Points on a hilly landscape, in no order, each with its height.
From any point a climber takes the steepest step (rise divided by distance) to one of its 3 nearest points. It stops when none of these is higher. Distance is the straight distance between rows; heights are no part of it.
Z_578 (h 60): [ -5   0  -9  12   0  -3 -15   1   1  -7]
Z_962 (h 184): [-15  10  19 -14  24  30  21 -28 -11  18]
Z_560 (h 346): [-32 -16 -11  -4   5   1 -19   7  12  -4]
Z_231 (h 123): [ 11   9   8   8   5   5   5 -13  -6   6]
Z_119 (h 472): [-28 -24 -12  -6  -6  -4 -12  19  15  -1]
Z_747 (h 271): [ -6   0 -12   8  -7  -9 -16  10   4 -10]
Z_365 (h 595): [-37 -27 -10  -8   3   4 -17  11  16   1]
Z_635 (h 270): [  2   7  14  -1  15  16  13 -23  -9  11]
Z_550 (h 616): [ 30   9  17 -17   1  -3  27  -2  -8   8]
Z_229 (h 256): [ -5   8  10   5  19  20   5 -24  -7   9]
Z_868 (h 187): [-19   8   5   7  20  22  -4 -26  -5   5]
Z_281 (h 544): [ 31  15  19 -35   5  -7  30   3 -10   4]
Z_867 (h 191): [ 32  10   7  11 -10  -6  11  -3  -4   3]
Z_491 (h 335): [ 12   8  17  -9  10  11  21 -16  -8  12]
Z_153 (h 70): [ 25  10  -2  18 -18 -12  -1   4  -1  -7]
Z_678 (h 375): [ 10  -3 -20  12 -29 -24  -8  30   5 -16]
Z_357 (h 238): [ -4   8   5  10  13  14  -2 -20  -5   3]
Z_941 (h 364): [ 21   7 -13  18 -24 -21  -8  18  -1 -14]
Z_248 (h 528): [ 36  16  17 -39   2 -11  30   8 -10  -2]
Z_32 (h 605): [ 14  10  20 -22  13   8  27 -10 -11  13]
Z_642 (h 648): [  4   4  -9  15  -8  -8 -12   4   1  -9]
Z_344 (h 492): [ 41  11  18 -24  -5 -14  29   5  -7   4]
Z_732 (h 80): [ 19   7  -5  18 -12 -10  -4   1  -2  -7]
Z_817 (h 471): [-11 -15 -17  -2 -16 -13 -13  27   9 -10]
Z_417 (h 35): [  0   7  -2  13   5   4  -7 -11  -2  -2]
Z_982 (h 162): [-19   7  11   0  24  28   6 -31 -10  12]
Z_702 (h 569): [ 27  12  19 -28   5  -4  29  -2  -8   8]
Z_383 (h 529): [ 9  7 -2 15 -2 -2 -4 -5 -2 -5]
Z_180 (h 93): [-34  -7  -8   2  19  12 -21 -11   4  -6]
Z_807 (h 539): [ 25  10  19 -18   5   0  25  -8  -8   9]
Z_67 (h 307): [-37 -34  -9 -10  -7   6  -9  19  16   8]
Z_44 (h 211): [-17   5  -2  11  17  14 -10 -19  -3   0]
Z_294 (h 478): [ 22   8  16  -3   4   4  18 -10  -7  10]
Z_612 (h 345): [-41 -25  -8  -9   7   6 -18   9  14   1]
Z_571 (h 614): [  3   8  21 -22  18  14  26 -17 -10  15]
Z_536 (h 506): [-24 -17 -14  -3  -5  -5 -15  18  11  -3]
Z_771 (h 496): [-12 -13 -14   3 -11 -12 -14  21   9 -11]
Z_110 (h 195): [-23   2  -4   8  18  16 -14 -19  -1  -1]
Z_404 (h 463): [ -6  -9 -17   5 -15 -14 -13  21   6 -13]
Z_359 (h 395): [  8  -4 -18  10 -26 -22 -10  26   5 -15]
Z_469 (h 31): [ -7   5  -6  11   6   5 -11  -7  -2  -6]
Z_872 (h 456): [-24 -25 -12  -6 -10  -4 -11  25  15   0]
Z_859 (h 163): [ 36   9  11   8 -12  -8  14  -3  -4   3]
Z_331 (h 392): [ 10   5 -13  17 -16 -14  -9  13   0 -11]
Z_402 (h 116): [20  9  3 15 -9 -6  0 -5 -2 -2]
Z_803 (h 161): [-43 -38  -7 -11  -3  12 -10  16  19  13]
Z_659 (h 197): [-13  -1 -12   8   1  -4 -18   2   3  -9]
Z_178 (h 282): [  2   3  -7  14  -4  -5 -11   2   1 -10]
Z_818 (h 449): [ -5 -13 -18   2 -23 -19  -9  30   9 -12]
Z_474 (h 244): [28 10 12  4 -5 -3 14 -8 -5  7]
Z_623 (h 442): [-27 -14 -13  -3   2  -2 -18  11   9  -5]
Z_418 (h 327): [-21  -6 -12   2   2  -2 -21   5   6  -7]
Z_708 (h 291): [ 24   9  11   5  -2   1  12 -11  -6   5]
Z_845 (h 401): [ 11   4 -14  16 -20 -17 -11  17   2 -14]
Z_86 (h 75): [-13   2  -6   9   9   6 -16  -9  -1  -6]
Z_374 (h 376): [ -5   8  20 -15  22  23  23 -23 -11  16]
Z_847 (h 233): [  3   7   9   7  10  13   5 -20  -5   7]
Z_27 (h 133): [-26  -4  -9   4  12   6 -17  -8   3  -5]
Z_729 (h 47): [ 32  11   0  18 -17 -14   3   2  -3  -4]
Z_439 (h 427): [  4  -2 -16  10 -16 -15 -13  19   4 -15]
Z_122 (h 541): [-18 -12 -13   2  -7  -8 -16  17  10  -9]
Z_554 (h 404): [-35 -30 -11  -8  -4   2 -12  18  15   1]
Z_526 (h 433): [ 20  10  17 -20   9   5  25  -8  -9  11]
Z_717 (h 531): [38 11 18 -9 -4 -8 22 -3 -6  7]
Z_310 (h 462): [ -2   8  18 -13  18  20  21 -22 -11  18]
Z_284 (h 543): [-21 -13 -14  -1  -6  -7 -16  16   9  -8]
Z_595 (h 290): [  8   9  13  -5  10  11  16 -19  -7  12]
Z_376 (h 142): [ 16  10   8   8   1   2   7 -13  -5   8]

Call two points neighbours if one is among the 3 nearest of the other. Go from one point of each pair to the other, from neighbour to neighbour, staying as high as possible. Name the lowest point that can't be avoided.
Z_642, Z_365 | Z_331
Z_284, Z_383 | Z_178
Z_365, Z_284 | Z_554
Z_294, Z_550 | Z_491

For each start below, name the point where the climber stops.
Z_248 | Z_550
Z_229 | Z_571
Z_659 | Z_284
Z_474 | Z_294
Z_526 | Z_571
Z_376 | Z_294
Z_404 | Z_284
Z_678 | Z_284
Z_941 | Z_284
